Each row is a point on a landscape with many valleys, with its height.
A ball rolls from a point to the lowest of its 5 nearest points, and stops where none of them is lower. Distance is the straight distance between rows; heights are no part of it.
k849 height 413: -14 -24 25 22 -2 2 22 17 25 -16 8 -48 11 31 -12
k382 height 414: 46 6 14 -7 -18 -39 6 18 28 -44 8 -23 -17 17 10
k361 height 242: -37 -20 9 -5 -3 -5 -2 18 9 -62 6 8 21 10 5
k251 height 483: 50 -7 8 -9 -6 23 6 -15 -15 22 -3 37 -25 -60 -17
k241 height 435: 12 -2 -5 10 -11 5 -2 -8 -43 29 -19 33 -13 -45 -1
k873 height 530: 38 15 -6 7 -40 -30 0 11 -25 -40 7 8 -28 -17 8
k540 height 487: 10 17 -11 0 -1 -22 -17 -4 -20 20 -13 14 -11 -8 11
k132 height 392: -51 -8 1 20 15 24 11 0 10 24 3 -37 29 16 -12
k276 height 506: 76 14 10 -11 -8 26 7 -30 4 8 4 21 -47 -58 -16
k104 height 309: 15 0 2 2 28 10 10 -9 20 51 1 -35 8 24 -7
k404 height 515: 23 14 -1 3 -14 -30 -10 2 -7 -3 -15 -1 -16 -1 10
k121 height 290: -11 -23 17 2 -1 -13 14 20 23 -45 2 -16 11 27 -3
k544 height 186: 7 -14 9 -9 12 -14 3 14 27 -25 -4 -4 7 25 7
k842 height 225: -76 -7 -6 -6 35 41 -4 -19 10 45 7 8 36 0 -6
k740 height 431: 22 18 -33 -28 -19 -25 -9 13 -12 -63 13 45 11 10 16
k61 height 21: 25 -7 14 -3 8 -16 8 8 30 4 -3 -28 -6 27 -3
k343 height 393: 57 -7 1 -15 -20 27 14 -9 -23 -12 9 46 -24 -51 -15
k341 height 547: 23 -2 8 10 -32 -10 4 -3 -31 -4 -11 14 -28 -38 -1
k201 height 267: 39 -15 -29 -25 -7 39 4 -7 -49 2 6 78 -13 -43 -18
k84 height 363: -23 15 -11 -9 49 20 -10 -17 9 71 -7 8 21 9 -3
k746 height 509: -19 -19 12 28 6 23 27 11 15 11 4 -71 26 27 -14
k795 height 253: -64 4 -16 19 -4 7 -2 -8 8 -6 15 -50 23 36 11
k848 height 135: -45 -11 0 -19 32 17 -13 -12 13 6 -2 27 26 2 5
k818 height 447: -2 -15 11 16 23 33 24 2 28 41 6 -53 22 23 -11
k919 height 428: -78 -2 -16 1 -9 -8 -16 -6 11 -40 22 -16 13 39 18
k639 height 456: 17 13 -27 -16 -7 -24 -11 4 -19 -28 -3 29 -2 1 18
k476 height 394: -51 -19 4 13 9 14 4 4 12 -7 -1 -24 23 23 -10
k551 height 421: -65 1 -8 18 -12 -14 -6 9 6 -47 17 -34 14 39 8
k903 height 429: 29 -4 1 -24 -11 -28 7 31 17 -87 20 15 13 17 15
k995 height 468: -67 13 -32 -1 5 1 -15 -20 35 -27 33 -33 23 54 19
k60 height 587: 34 0 11 8 -42 -6 9 5 -24 -22 4 8 -38 -39 -4
k778 height 412: 13 1 -9 -28 -10 -17 -1 24 9 -86 14 37 22 10 12
k897 height 467: -19 -19 15 4 22 19 14 8 21 10 0 -29 16 18 -10
k466 height 460: 0 12 -40 -3 -16 -10 -12 -6 -42 -8 -9 48 -1 -19 18
k17 height 572: 24 6 21 14 -24 2 -1 -2 -15 17 -14 -2 -34 -39 -10
k857 height 193: -29 -15 5 -11 12 0 -5 5 17 -32 -3 17 22 10 0
k473 height 206: 11 -1 1 -3 29 -1 0 -5 24 34 -4 -17 2 20 -2
k760 height 370: 10 -6 -12 -3 -15 21 1 -4 -46 12 -11 55 -8 -52 -4
k779 height 415: -18 23 -22 -3 20 -2 -28 -16 -30 54 -21 33 1 -10 12
k966 height 340: 35 3 3 -17 -12 -32 2 20 17 -59 9 7 3 16 14
k578 height 636: 21 -3 31 17 -10 13 -1 -11 -13 45 -22 -1 -32 -53 -14
k786 height 388: -33 -22 16 17 -5 -2 14 20 14 -37 7 -40 13 37 -7
k54 height 463: -10 21 14 26 7 7 -11 -12 -22 98 -13 -16 -15 -16 -10
k996 height 365: 9 13 4 8 33 15 4 -10 15 78 1 -31 10 24 -12
k428 height 454: 2 18 -6 -1 8 -15 -16 -9 -6 47 -18 4 -8 3 4
k311 height 500: 3 15 -23 -19 15 -14 -20 -4 -6 2 -15 36 7 2 15
k644 height 430: 61 16 13 -7 -38 -49 2 22 10 -69 20 -16 -31 11 13
k948 height 360: 14 15 7 8 10 -7 -7 -9 6 60 -8 -32 -16 9 -7
k959 height 438: -10 11 6 12 6 -2 -11 -11 -27 63 -21 9 -14 -26 -2
k22 height 271: -48 -12 0 -6 36 31 -2 -13 15 28 -4 0 30 12 -7
k512 height 511: 44 0 18 4 -25 12 15 -11 -13 -10 -4 11 -36 -54 -12

Where does a ball stop that starts at each point below?
k578: k201
k60: k201
k919: k61
k639: k61
k466: k201
k786: k61
k276: k201

Two balls start at each pair of points below. Name the first point that both come to, or write -.
k512 and k17: k201
k948 and k818: k473
k251 and k104: -

Call two points neighbours if one is among the 5 nearest of the other. Go from one point of each pair to the other, from neighbour to neighbour, staying as low as possible. Name the highest point that can't be avoided.
k201 and k61: k959
k61 and k848: k857
k795 and k61: k132
